A landscape with many valleys, sampled at points; each row gives a point and its height.
From any point a ball rolls to the lowest of the 2 points nearest to it. It stops when none of these is lower. Distance is the straight distance between rows; heights are no part of it.
q_596 h=164: [112 146 124 142 108  96  87 134 145 222 156 134 169 162  83 145 119 103
 139 131 164  92 157 168 154 131 156 172 163 141 158 123 158 147 154 182
 132 144 141 203 134 129]
q_835 h=213: [146 100 107 123 130  90  82  88 149 172 140 113 147 109  85  98 125  94
 103  97 125 137 171 190  79 130 135 111 140 116 114 109 167 103 168 165
 168 133 132 202 151 105]
q_728 h=43: [105 168 101 127 131 135 147 167  94 123 186 138 168 114  85 124 155 122
 112  93  88  92 167 114 137 105 180 147 115 105 127 122 113 174 129  87
 121 137 115 109 144  59]
q_716 h=279: [135 113 134 134 172 168 175 132 158 216 110 132  83 150  76 138  85 145
 131 188 177 150 149 123 145 135 106 152  90 131 120 112 112 154 114 163
 167 153 159 116 128 111]
q_90 h=331: [192 122  81 162 110  83 116 159 144  86 136 147 166 112 143  92 139 139
 138 100  92 146  79 157 147 140 127 113  63 120 102 198 124  90 151 119
 123 108 121  92 136 160]
q_459 h=88: [111 172 109 159 124 117 133 158 111 141 168 151 148 178 112 111 172 101
 105 140 133 117 185 174 131 110 156 127 110 136 113 117  85 172 137  79
 127 138 128 120 147  91]
q_273 h=333: [128 118 108 119 189 167 123 113 184 114 181  83 130 111 122 126  61 150
 133 156 156 130 162  91 112 121 115 111 128 106 117  92 132 101 167 165
 194 121 116 149  58  76]
q_514 h=113: [103 172 188  85 139 154 195 169 131 124  99 175  92 133 125 168 128 149
 122 130 164 124 109  75 125 127  95 138 151 140 109 145 165 145  97 145
 116 143 140  98 186 144]
q_479 h=505: [117 172 153 198 126 119 156 169 178 103 116 132 154 163 133 108 115  79
 141 161 161  90 134 108 130 123 113 144 143 120 151 119 111 164  88 106
  96  96 175 116  64 158]
q_844 h=409: [168 142 136 142 184 123 185  86 125  96 121 187 141 117 150  92 125 155
 140 144 172 140 154 104 103  93  86 117  79 130  74 116 131 133 142 166
 153  97 147 141 105  95]
q_491 h=203: [129 122 117 155  90 116 115 133 120 114 133 131 161  87 114 120 166 148
 109 120  86 120 126 126 137 129 168  72 115 105 141 120  76 119 100 107
 117 119 129  57 167 117]
q_578 h=134: [141 150 126  77  67 130 141 105  68  89 151 139 137 137 139 116 157 148
 172  94  63  77 135 117 148  99 178 106 135 114 177  94 104 155 104  99
 131 155 100  48 201 107]
q_719 h=332: [108 121 162 123  94 127  84 129 168 193 142  73 115 141 128  88 133 107
 194  91 117 104 137 129 170 137 130  99 151 170 166 125 124 168 134 124
 121 161 143 139  80 133]
q_347 h=215: [108 165 101 136 115 101  76 140 156 150  83 123 149 141  81 139 104  74
  86 127 109 132 146 158  91 177 140 136 164  99 125  96 120 136 147 100
  64 126 133 150 147 115]
q_875 h=650: [110 103 133 138 172 125 182 159 134  94 129 120 126  82 136 140 109 138
 107 147 157 147  62  79 107 112  53 158 169 157 143 157 146  74  92 103
 168 115 108 157  82 173]
q_809 h=417: [160 126 112 115 121 138 110  56  96  95 155 110 111 117 156 143 174 174
 143 111  92 124 131 173 117 122 177  78  71 124 105  94 108 138 131 157
  96 149 130  89 183 117]
q_336 h=94: [112 187 118 164 166 142 197 166 158  77 177 142 116 163  96  83 143 122
 124 163 156 128 160 132 100 107  93 133  93 114  94  74 107 140 105 103
 116 143 110 139 109 142]
q_687 h=587: [164 108  96 136 119 127 118 133 147 103 107 141 126 114 149  94 105  83
 137 100  56 166 120 114 115 175 159  70 120 131 115 130 139 100 104  87
  88  92 118  73 110 146]
q_66 h=358: [ 96 118 141 140 110 126  78 130 199 187 151  37 106 142 134 132  89 142
 149 111 150 114 155 127 125 133 132  88 164 134 172 108 111 122 130 165
 136 166 133 179  81 132]
q_428 h=546: [ 81 115  96 158 144 141 153 202 143 119 158 155 142 125 100 122 135 158
 141 131 121 135 159  72 168 124 158 107 119 118  85 146 138 112 124 127
  91 118 146  94 112 102]
q_864 h=255: [111  93 131 151 132 101 110 133 126  83 122 187 165 128 172 105 132 117
 125 147 106 146 133 130 162 123 106 131 141  97 127 181 129  97 123 166
  98  78 132  84 131 125]
q_928 h=485: [147 150 116 162 166 151 142 144 140 104  97 167 124 196 184 135 104  73
 108 150 133 130 180 131 112 130 132 132 132 133 140  87  79 140 108  91
 101  91 111 119 104 103]
q_297 h=371: [130  70 144 112 152 146  85  77 123 129 197 108 175  96 144 124 120 160
 131 106 148 114 119 133 142 129 122 167 125 130 114 152 140  91 162 184
 186 137 123 157  91 111]
q_752 h=205: [ 85 133 110 149 101 135  79 179 116 231 137 118 128 156  82 170 118 118
 102 123 139 132 154 188 165 132 149 142 163 178 185 103 121 126 144 148
 131 132 132 179 141 141]
q_915 h=249: [144  86 131 118 157 122  70 110 140 190 101 128  66 137 126  80  99 162
 109 195 136 184 135 153 166 131  89  99 102 143 123  90 104 117 156 195
 148 134 169 143 128 106]
q_925 h=500: [155 128 108 101 124  87  85  74 129  74 134 103 172  81 136 119 132  94
 146  76  87 121 110 170  86 131  63 182 124 110 142 172 181 109 148  97
 153  91 102 169  90 149]
q_960 h=250: [109 126 182 119 128 176 157 148 146 212  83  92  72 168 103 144 100 159
 144 174 168 141 126 114 158 127  89 122 114 159 138 117 106 162 102 149
 140 189 148 121 156 144]
q_623 h=521: [133 127  99  93 137 120  98 115 129  84 180 169 153 114 136  90 115 123
 168  91  65 148 125 139 146 132 120 148 109  83  95 174 202 106 152 124
 105  85  91 122 110 101]
q_379 h=270: [160  71  82 132 162 149 124 124  91 165 107 128 107 134 104 117 133 138
  66 165 150 174 143 189 110 121 120 138  97 130 103 111  92 113 151 128
 181 125 113 194 132 110]
q_771 h=294: [105 110 115 110 133 166 187 166  82 138  64 118 118 107  78 168 126 144
 113 110 133 137 112  98  96 138 137 105  99 117 142 117 105 146  73  58
 137 136 105  75 170 133]
q_734 h=491: [180 133 134 100 137  96 113  74  88  96 129 103 143 128 145 120 144  48
 157  76 103 104 128 165 106 110  95 187 119 141 152 152 146 162 165  87
 162 110 103 193  90 115]
q_857 h=277: [131 125 202  80 126 130 107  99 144 152 132 143  69 145 156  85 128 152
 184 104 101 137 123  91 158 157 115 126 153 157 132 115 199 127 127 147
 121 144 124 112 153 144]
q_481 h=507: [103 113 156 164 123 140 152 166 135 120 204 113 127 152 156  97 124 174
 176 142 176 125 114  99 172  89 121 147 119 148  96 153 132 124 129 137
 178 152 108 143  75 140]
q_22 h=381: [135  94  76 136 158 120 157 141 107  85 154 132 176  83 143 147 131 140
 136  87 128 149 116  96 129 122 139 123  80 136  89 154 165 112 133 120
 120  93 141 151  67 117]
q_373 h=190: [158  81  94 161 125 133  83 109 162 180 141  92 117 109  96  64 128 109
 117 110 127 159 186 185 116 140 144  85 101 146 129 120  99 104 182 129
 173 124 128 197 115  92]
q_799 h=208: [113 153 169  66 118 143 159 163 111 111  93 124  91 124 117 125 174 128
 106 114  98 131 130 123  89 116  56 112 142 126 150 124 132 132  96  42
 151 165  48 104 198 129]
q_775 h=538: [147 120  90 135 171 113 111  99 165  81 146  78 105 118 110 119 110  75
 138 125 163 159 109 150  78 150  79 158 119 167 114 130 125 100 153  98
 158 111 127 209  62 149]
q_33 h=465: [ 72  94 153 127 119 128 120 188 114 115 175 151 107 155 198 118 171 145
  97 124 102 114 113 121 157  64 101 100 197 105 157 166  82 107 130 122
 126 126  71  68 192 133]
q_62 h=396: [175 132 117 111 171 138 193  82  83  91 133 186 157  95 169 154 124 165
 146 121 142 137 127  83 120 111 143 127  86 123 111 128 170 122 143 165
 116  85 129 134  97 111]
q_114 h=466: [146 136 157 122 134 113 155 111  92 121 138 121 154 111 154 138 146 139
 161 107 161 118  91  96 133 129 109 183 123 159 122 164 146 166 132 136
 152 134 145 175  66 160]
q_628 h=245: [103 151  84 157 100 113  83 157 183 165 130  81 149 123  71 136 114  79
  93  90 116 127 182 135 107 154 188  98 148 119 161 106 100 118 151  96
 124 132 128 161 131 106]
q_430 h=455: [137 154 129 130 140 103 143 122  82 112 119 157  90 184 144 150 159 125
 100 166 166 134 108 181 140 128 147 142 115 140  96  93 100 146 110 135
 101 136 131 154 164 178]
q_662 h=130: [142 125 118 165  93 102  88 110 138 152 135 129 116 180 149  98 164  79
 140 111 114 131 197 188 167 106 171 107 104 172 138 126  93 164 167  91
 123 136 139 138 115  91]
q_451 h=282: [131 108  94  95 191 173 163 126 144 113 114 134 161  83 127 172  59 126
 107 151 120 135 128  72  89 140  99 122 121 105 133 101 142  89 113 152
 108  99 128 120  92 109]
q_351 h=93: [112 154 118  82  80 138 157 170  75 110 146 121 169  99 110 123 143 145
 160  71  81  93 128  75 141 107 170 100 125 128 147 108 134 165 105  83
 125 149 116  66 153 101]
q_643 h=275: [141  66 105 145 155 143  89 117 129 187  96 107  88 133  98 117  90 125
  56 189 156 181 149 177 116 120  82 100  93 137 139  97  93  80 127 170
 176 128 142 161 164  73]
q_322 h=276: [ 82  90 139 139 102 147 135 165 135 165 111  65 103  94  72 131 119 140
 118 134 130 131 106 105 124 139 122 122 148 149 135 132 114 113 121 101
 137 143 113 144 118 159]
q_15 h=271: [ 86 174 108 120  64 111  61 135 118 130 118  74 138 159 103 194 129 123
  91 120 115  93 120 175 129 158 175 127 168 122 161  94  72 161 139 103
  86 143 142  99 181 123]
q_615 h=266: [ 81 132 123 115 144 139 185 200  86 147 113 152 136 145 113 132 150 112
 128 104 132 131 139 122 121 117 140 118 122  84 155 135  88 158  71  43
 152 134  64  68 177 101]
q_545 h=438: [115 159 168  49  98 129 111 106 108 181 133 126 103 115 113 168 134 154
 125 128 127 116 114 128 140 154 127 178 165 157 129 135 198 142 146 159
 135 172 142 181 169 135]
q_335 h=405: [101 151 118 114  88  75  83 171 111 146 179 134  95 179 154  81 161 112
 138 107  75 158 129 165 189 107 153  94 168 158 145 137 112 140 142  78
 115 144  85 116 167 136]
q_426 h=171: [104 168 148 139  91 117  78 104 161 120 141 108 156 158 137 166 102  97
 172 124 156  81 131 130 158 158 182 166 151 135 161 130 133 150 151 165
  83 144 177 143  88 128]
q_735 h=557: [125 136  92 158 133 119 144 187  94 145 138 187 124 148 113 113 149 135
 126 122 112 170 133 107 184 153 208 130 126 155  70 159 136 135 134 139
  88 118 146 131 136 139]
q_173 h=617: [ 94 107 103 144 127 139  98 151 142  97 194 119 148  81 100 122 148 191
  96 170 136 136 121 147 132 105 129 115 124 101  69 161 119  77 141 148
 145 136 120 138 152 115]
q_241 h=133: [131 165 106  94 113 102 181 195  79 105 126 118 171  86 104 130 149 139
 167  66 106 100 106  52 141 107 163 129 117 137 144 124 153 175 114  83
 139 129 145 123 100 130]
q_224 h=212: [166 151 130 127  99  90 100  90 120 142  67 166 165  81  66 133 158 108
  79 134 106 131 127 177  83 168 126 149 121  85  64 132 166 129 147 130
 133 122 165 151 175 107]
q_973 h=447: [ 99 104 132 122 119 136 148 154  86  89 174 179 110 137 235 137 168 152
 114 109 124 113  91 108 153  72 146 115 144 108 128 151  81 102 129 157
 135 118  62  91 142 122]
q_192 h=382: [113 136 129 138  73  81 122 142  94 144 146 177 106 203 166 113 159 114
 145 127 101 145 119 146 205 128 214 122 161 168 138 142 115 130 147 119
 113 116 114  98 186 137]
q_439 h=432: [135 130 146 118 141 168 167 137 103 169  93 106 161 150 126 129 126  81
 148 122 158  57 136  94 127 152 132 146 115 145 193 118 112 183 107  91
 145 161 125 147  65 118]
q_378 h=467: [177 100 132 105  88 118  87  73  98 143  86 110 162  75 108 139 138  93
 134 106  71 116  94 146  91 152 157 148 180 102 187 129 129 127  90 133
 144 103 166  88 135 154]
q_956 h=395: [110 135 152 108 133 165 134 136 178 168 156  81 152 113 105 113  97 164
 176 108 146  75 152  66 102 147 103 116 113 114 128 106 163 142 139 157
 122 170 147 116  95  92]
q_245 h=448: [144 157 152 128 118 166 151  92 101 129 122 132 143 192 118 140 137  64
 166 131 116  62 170 126 136 136 161 169 148 135 208 124 114 203 140  86
 133 125  99 144 116  87]
q_722 h=394: [166 161  91 170 111  97 118  79 138  40 105 140 152 144 165 144 145 137
 131 110 138 123 140 173 127 134 159  90  73 126  96 134 102 139 139 140
  80 116 169  91 123 129]
q_257 h=481: [186 140 140 117 145 105 136 105 111 118 123 115 128 144 163  85 133  62
 191  63 142 111 114 116 126 132 113 159 103 167 133 148 142 161 164  82
 152 129 135 190  66 162]
q_317 h=452: [169 146 186  84 126 138 130  87 114 156 114 126 141  88 126 134 130 147
 143  92 131 112 110 108 125 170 104 185 127 141 108 136 195 145 138 157
 159 156 139 178 130 120]
q_59 h=147: [ 96 144  82 127 141 110 133 140 123  87 139 158 142 125 119 102 153  98
  84 141  89 131 152 148  94 113  86 136 167 101 120 151 134 127 122  89
 101 127  81 146 145 117]
q_58 h=68: [100 183 175 121 120 122 184 137 142 104  90 184  71 138 158 156 147 186
 122 152 159 133  80 101 113 119  91  98 133 113 115 113 132 132 105 165
  95 131 125  79 202 162]
q_264 h=408: [128 182 138 128 110  98 124  44 114  39 127 157 134 152 175 152 152 139
 147 126 116 113 118 168 126 122 176 101  80 121 123  99 117 154 143 157
  86 131 139  98 194 133]
q_691 h=163: [179  90 117 142 131 121 107  89 134 161 149 127 138 139 117  71 155 106
 127  84 121 131 200 184 135 129 170  88  90 148 119 129 121 156 177 131
 150 106 143 138 103  62]
q_890 h=153: [ 92 205 150 111 121 142 168 154 136 118  96 153 140  97  74 201 133 168
  96 155 139 126 106 110 105 133 106 163 136 118 105 140 152 145 102 126
  98 128 165 125 168 152]
q_279 h=663: [114 117 133 155 134 121 172 191 125  84 122 115 134 112 164 124 146 108
 112 118 138  93 102  79  82  91 103  98 145 120 191 133 112 125  98  63
 157 102  96  99  89 148]
q_961 h=307: [120 102 150  93 114 182 161 162  88 156  58  75  78  98  89 149 127 164
 127  99  97 129  94  88 118 143 129  87 125 153 144 124 135 138  86  87
 135 161 134  89 146 163]
q_810 h=597: [128  69  78 147 118 145 111 145 161 111 103  76 121  79 121 112 114 116
 112 119  85 157 130 113  98 167 133  59 150 127 142 109 123  72  88 100
 108 110 117  89  92 132]
q_83 h=229: [167 144 132 138 139 118 150 100  91 144  62 176 145  91  81 140 173 122
  65 148 168 140 132 169  71 140  96 154  97 111  88 135 139 136 114 122
 144 120 168 160 188 117]
q_539 h=244: [ 82 119 115 126 113 120 109 177 145 185 133  74 131 107  70 164 122  96
 101 113 115 144 132 137 115 141 167 135 180 128 181 140 116 100 139 115
 135 141 116 181 137 138]
q_193 h=139: [138 111 160 154 138 153 110 119 141 150 106 109  99 149 151 156  93 164
 101 218 183 122 114 154 138 117  99 131 105 106 152  93  44 133 116 184
 123 148 155 110 149 113]
q_668 h=323: [115 148 137 116 109  80  73 127 155 151 137 157 109 167 123  65 112 107
 183 135 105 154 136 156 170 160 121 135 105 144 103 145 201 136 170 169
  87 119 159 142 116 127]
q_209 h=378: [147 148 116 192 111 103 102  80 162  60  81  96 149 109 156 181 115 133
 124 149 148 128 113 135 100 141 136  80  91 120 121 113  84 120 116 144
  81 128 184 105 111 164]
q_901 h=529: [115 130 135 119 163 123 127 140 140 105 151 192 139 119 137  41 126 134
 177 113  78 147 165 101 150 126 125 123 117  92  65 139 205 105 153 137
 114  83 111 124  99  83]
q_95 h=122: [126 145 149 137 152 136 152 105 152 110  88 158  98 151 161 162 107 177
 109 213 189 139  94 128 128 106  87 119 120 110 123 104  73 118 107 184
  99 128 157  94 165 166]
q_638 h=351: [ 89 127 139 149  98  98  71 165 147 173 132 156 110 189 140 105 127 106
 153 155 117 154 140 168 215 129 149 130 159 165 140 155 142 132 149 153
  90  98 149 120 133 134]
q_419 h=298: [115 110 181  96 102 118  82 101 139 171 114 146 108 126 108 100 127 114
 150 133  71 140 143 142 150 142 111 116 168 125 117 121 208 116 133 155
  88 108 137 112 149 125]
q_349 h=530: [133 138  94 153 162 149 116 102 159  88 182  54 121 126 105  99  89 122
 156 127 196 158 118 146 104 109  87 147 102 182  84 125 131 104 178 115
 199 142 119 201  82 120]
q_927 h=480: [ 71 126 179  87 145 128 120 173 135 111 197 143  99 163 180  78 155 167
 153 100 112 128 133 118 176  86  88  98 163 126 130 139 136 117 130 130
 121 156  55  98 155 109]
q_558 h=304: [ 97 109 147 150 109 119 122 187 155 141 108  77 104 131 114  92 122  88
 162  93 105 132 109  77 140 134 127  94 151 160 148 130 118 139 125  60
 118 139 136 115  90 158]
q_185 h=509: [131 125 115 121 137 105  77  96 177  87 163 110 145  87 116  87  98 103
 154 103  98 143 115 147  99 156  67 147 124 105 126 130 188  81 136 131
 125 110 124 133 100 130]
q_448 h=440: [135 144 144 131 114  96 135 120  92 129  79 209  85 196 147 126 163 104
  87 191 143 133 105 167 144 123 103 147 174 127 106 113 147 129 115 139
 101 119  98 136 203 163]
q_344 h=424: [113 149 141 138 100 110 164 135  87 137 115 221  89 221 136 121 143  78
 108 141 108 139 118 140 177 120 125 173 203 115 160 120 164 139 132 103
 104  87  62 147 179 177]
q_528 h=226: [141  71 159 143 134 145 121 103 140 125  96 177 131 143 182 109 117 115
 134 153 115 111 155  97 137 118 128  97 147  86 150 109 119 115 107 137
  95  85 111  66 124 117]
q_725 h=360: [150 124 108 144 116 106 100  81 158  88  88 100 144  74 117 149 101 146
 137 156 154 149  86 143 109 150 110 123  79 117 105 141 125 101 133 158
 110 129 196 142  91 161]
q_991 h=137: [147 174 117 153 137 111 172 139 168  80 193 125  92 190 163 127 118 124
 138 154 165 148 143 148 149 110 133 136  93 145  74  94  96 148 125 131
 120 130 132 138  76 159]
q_456 h=624: [ 99 137 124 133 141 133 145 126 124  76 156 115 138  94 127 158 125 196
 117 168 160 127 100  95 111  90 103 135 108 115  88 139 119 103 112 150
 130 131 119 135 123 136]
q_974 h=217: [141  88 187 135 124 159 110 106 128 200  77 109  66 125 132  83 128 166
 122 153 146 159 115 122 161 129 101 103  92 156 132 122 108 134 110 152
 141 163 157 122 146 138]
q_412 h=632: [120 140 141 130 118 151 195 143 117 107 114  85  94 100 128 170 107 201
 127 177 174 133  80 114 101  94  83 153 113 133 120 145  98 133 101 139
 154 174 139 148 123 165]
q_858 h=462: [148 152 126 115 141 145 124  81 135 108 133  98 134 189 159 154 139  57
 133  90 121  94 184 164  99 120 145 138 127 156 163  97  98 175 147  72
 102 138 106 167  77  91]
q_607 h=568: [106 144  80 109 157 139 140 177 111 162  91 164 114 157 104 140 120 113
  93 124  62 175 137 104 163 162 182 125 162 154  87 137 138 114 123 105
  62  87 102 119 174 132]
q_261 h=488: [155 158 106 140 132 135 182 158  70 135 122 119 138  86  89 173 168 162
 111 124 151 153  97 127 121 126 147 171  90 143  88 142 117 136 115  88
 142 135 141 169 118 167]
q_963 h=234: [190 110 122 102 152 134  97  67 175 167 114  86 141  75  83 133  94 138
 114  95 135 129 156 137  53 160 126 147 144  85 122 102 182  92 129 158
 152 143 149 166 142 131]
q_966 h=337: [132 103 105 172 129 113 114 104 175  91 107  85 108  37  92 117  68 165
 112 197 158 135  95  92  91 120 109  85 111 115 108 134 131  63 129 178
 158 123 162 118  96 139]
q_790 h=377: [ 91 160 122 133 138 131 114 141 195 167 170  70 144 127  87 143  93 133
 153  99 160 108 153  95 106 139 148 140 153 117 134 107 153 116 155 161
 130 180 144 182  93 136]
q_497 h=236: [ 87 151  96 158  88  90 100 157 131 108 147 113 180 115  89 165 147 117
  74 121 112 119 123 165 129 126 147 122 157 111 136 141  61 133 117  93
 116 136 137  99 168 126]
q_60 h=237: [128 148 167  85 114 140 188 188  95 118  95 134 134 135 131 101 159 115
 131  96 138  96 131 104  90  89  84 104 131  97 168 144 115 158  81  58
 182 150  64  79 177 117]
q_594 h=537: [102 148 152 122 159 129 165 161 148 125 152 187 150 129 126 101 128 135
 149 137 128 106 160  70 148 109 109 151 141  96 112 139 169 141 124 133
  94 103 139 114 112 112]
q_6 h=353: [114 104 148 128 166 163 111  89 149 164 199 113 144 131 143 115  77 181
 156 141 162 145 150 107 156 121 113 152 124 141  89 120 133 118 182 198
 195 145 138 170  78  97]
q_768 h=474: [173 126 118 143 135 131 128  93 111  85 103 126 123 179 211 152 146  87
  92 107 129 114 176 156 109 112 156 126 121 150 159 100  72 140 124  82
 132 103 110 109  94 112]
q_276 h=312: [123  75  87 120 160 141 133 133 155  99 133  96 106  73 121 143  48 157
 142 173 123 170  95  75 113 143  98 101 139 123  90 117 148  75 121 164
 136 104 142 109  72 134]
q_592 h=406: [125  76 132  74 120 152  91  83  94 219  96 144 133 125 118 158 111  99
 107 128  97 113 140 152 141 141 153 166 166 130 169 127 185 112 142 151
 136 111 111 155 164  94]
q_786 h=431: [126 119 143 115 135 126 162 114  89 114 139 219  93 156 198 117 159 137
 131 138 131 131 126 119 133 100 136 143 131 114 139 128 100 122 146 147
 120 117  64 118 157 117]
q_600 h=121: [106 164 111 137 183 115 159 148 142  75 175 147 145 146 114  76 145  82
 104 161 141 115 164 156  84 103  86 161 135 107 112 119 127 143 114  79
 137 114 103 170 118 115]
q_807 h=493: [ 69 122 191 142 116 105 119 179 140 114 181 127 128 129 157  84 168 188
 172 117 142 126 111 105 177  93  92 116 137 126 112 171 131 124 130 123
 149 159 104 119 123 137]
q_37 h=407: [112 124 150 141  91  85 123 136  87 155  87 167 110 190 138 138 139  90
 128 119 102 136  91 121 188 146 160 159 182 146 152 154 142 130 136 104
  95  94 116 119 181 190]
q_405 h=413: [125 105 141 110 117 185 144 146 124 187 121  63 143 120 129 141 106 129
 152 105 171  62 140  62 123 159 132 103 113 131 177 101 136 163 114 130
 132 172 132 113  66 108]
q_637 h=178: [112 151 116  58 119 124 120 134 110 107 130 135 105 102 114 111 168 119
 102 105  43 137 137 153  89 125  88 110 169  93 122 119 150 145 113  54
 114 155  50 130 199 114]
q_27 h=418: [154 126 142 102 176 138 159 106  94 107 122 214 129 154 169 128 139 145
 103 166 153 135 145 148 114  86  88 159  93 115  96 136 113 127 140 159
 149 123 114 141 175 111]
q_422 h=451: [170  65 184 113  88 110 107  85 102 156  71 131 110  95 160 107 166 130
 135 122  76 136  82 124 128 149 131 107 164 136 159 145 143 118  94 128
 142 102 138  69 155 173]
q_214 h=641: [120 138 140 163 122 131 207 169 125 117  96 102 101  95  92 186 131 178
 103 183 155 147  72  91 111 118  75 163 148 146 118 170 127  99  75 111
 166 122 145 148 110 203]
q_831 h=214: [145 165 113 121  99 127 109  81  90 126 127  85 142 141 118 183 126  96
 172  77 132  81 122 142 123 160 224 150 129 162 172 110 121 178 161 137
 108 153 176 140 114 134]
q_690 h=182: [ 98 182 152 114 124 116 120 129 173 146  85 130 147  97  76 173 105 122
  90 145 143 107 137 135  67 147 105 161 158  93 115 122 166 130 121 123
 100 145 167 147 162 127]
q_7 h=247: [ 88 138 135 128  72 131  59 143 112 206 111  63 116 182 115 209 114 113
  82 121 128 123 108 176 144 152 145 149 188 160 195  86  83 143 129 115
  92 145 123 147 159 141]
q_869 h=421: [104  96 157  53 129 165 128 129 102 216 122 141 102 124  88 196 119 114
  91 113 127 131 110 136 134 145 122 187 181 157 166 147 179 115 139 151
 136 137 128 157 175 119]
q_99 h=380: [169 131  79 190 112 108 158 133 107  61 157 116 132 139 171 141 156 166
 155  86 149 143 115 129 141  88 157  89  55 126  72 160  93 128 148 126
 128 118 140  96  96 118]
q_555 h=251: [145 103 166  98 139 134 110  72 126 106 162 140  85 154 193  95 100 154
 183 111 104 133 122 112 141 133 149 101 109 137 145 108 157 126 128 172
 105 136 114 103 115 133]
q_197 h=175: [125 167 111  98 116 113 129 144 100 115 129 116 161 110  97 159 129  97
 167  79  99 108 101  90 140 151 185 161 135 142 141 133 155 175 126 112
  95 141 153 141  91 148]
q_498 h=657: [104 111 124 158 164 125 170 156 154  91 109 130 155 106 143 137 128 106
  92 174 144 105  99  68  95 105  70 116 174 126 186 166 139  89  90 105
 144  86 114 120  90 151]
q_998 h=359: [161 116  80 195 113 104 146 155 119  71 133 109 170  92 114 104 133 148
 166 100 144 135  92 126 149 121 155  98  53 130  81 188 142 104 140 110
 138 118 163 121  97 134]
q_922 h=607: [115  86  77 144 114 131  95 136 147  95 156  84 151  40 108 147 126 136
 105 117 101 141 108 130 118 139 155 112 128 110 129 157 128  70 123 153
 136 104 125 109 114 130]
q_3 h=183: [151 136 122 124 143 149 142 102 140  93 153 100 101 177 209 149 114 151
 142 133 188 108 144 117 123  89 122  96  83 148 129  96  78 149 132 129
 127 155 126 131  81 122]
q_629 h=248: [180 104 104 121 160 134 160  85 100 132  83 127 120  80  78 150 140 148
  71 175 160 166 125 161  83 127  81 138  84 131  94 138 106 100 127 127
 194 124 142 167 143 126]
q_532 h=168: [116 130 135  96 102 151 127  97  86 114 117 154 139 129 107 142 133 145
 120 129  82  87 139 142 115 133 156 110 139  82 168 104 110 146  91 113
 111 134 119  38 199  92]
q_319 h=519: [135 104 112 185 166 157 149 138 146  81 201  90 133 124 141  81 108 145
 139 165 185 157 115 110 144  98  95 149 110 152  62 145 123  93 148 133
 197 131 116 170  59 142]
q_278 h=427: [172 111 129 120  93 117  75  61 103 122 152 122 136  70 119 111 193 177
 131 109  99 134 110 179  97 136 144 113 100 104  87 123 134 118 120 170
 146 124 167  84 185 129]
q_480 h=578: [135 119  86 123 158 117 142 126 123 135  46 166 112 106 143 108  98  91
 101 106  68 177 122  93 125 172 145 100 148 127  98 129 142 108 108 100
  67  93 127 113 137 163]
q_729 h=496: [140 175 154 195 143 160 164 173 181 143 112 171 132 203 115  93 116  70
 120 166 157 103 171 112 149 137 146 146 132 140 129  82  98 167 106  99
  98 109 150 103  91 135]
q_445 h=114: [102 165 157 128  79 124  95 121 137 205 111  92 145 173 105 158 135  90
 148 129 163  66 130 144 150 146 163 164 179 134 187 130 104 182 135 169
 129 160 152 162 109 134]
q_462 h=221: [167 101 136 115 142 161 120  96 155  87 163 112  87 157 225 126  98 170
 152 114 138 149 138 105 156 122 149  83  73 162  98  80 125 123 154 170
 125 139 136  94  70 112]
q_265 h=256: [146 121  91  94 171 171 137  99 161 152 124 119 154  54  77 180  73 137
 113 100 122 124 153 105  77 157 166 149 116  91 113 103 160  97 133 175
 126 130 145 158 110 110]
q_521 h=292: [145 118  84 166  93  86  97 175 148  73 126 193 154 158 184 106 124 124
 123 122  98 127 102 155 187 153 146 128 114 112  92 224 127  93 143 155
 101  95 133  63 142 133]
q_394 h=471: [131 156  94 130 117  98 145 162  91 118 142 109  94 131 133 166 171 147
 119 151 150 161  72 168 152 122 148 154 129 144  78 135 106 136 114 105
 102 165 115 162 137 192]
q_920 h=308: [134  90 123 117 205 178 132 138 183 188 147  97 103 145 113 140  57 139
 115 194 168 155 156 114 125 122 100 132 103 105 155 107  88 119 163 194
 199 143 138 145  99  85]
q_650 h=201: [121 113 169 130 129 172 142  97 130 119  68 173 157 136 137 135 111 113
 131 147 129  95 156 117 112 120 101 119 127  74 193 128 121 137  92 116
 113 103 109  45 159  96]
q_957 h=387: [144  54 146  94 160 151 105  81  97 162 141 146 164  98 163 147 114 110
 106 128 130 106 140 121 136 118 125 171 153 118 154 145 146 107 139 188
 150 119 121 155 112  99]
q_975 h=437: [194  99 165 142  86  83  88  76 114 106 117 152 136  78 147  79 177 163
 157 115  98 142  80 163 116 146 120 105 116 114 122 166 163 121  93 151
 146 107 167  80 168 166]

For each start below, name the point where the ball stops.
q_807: q_351
q_875: q_974
q_735: q_974
q_22: q_351
q_479: q_539
q_729: q_539
q_378: q_728
q_775: q_974
q_335: q_336
q_771: q_336
q_99: q_351
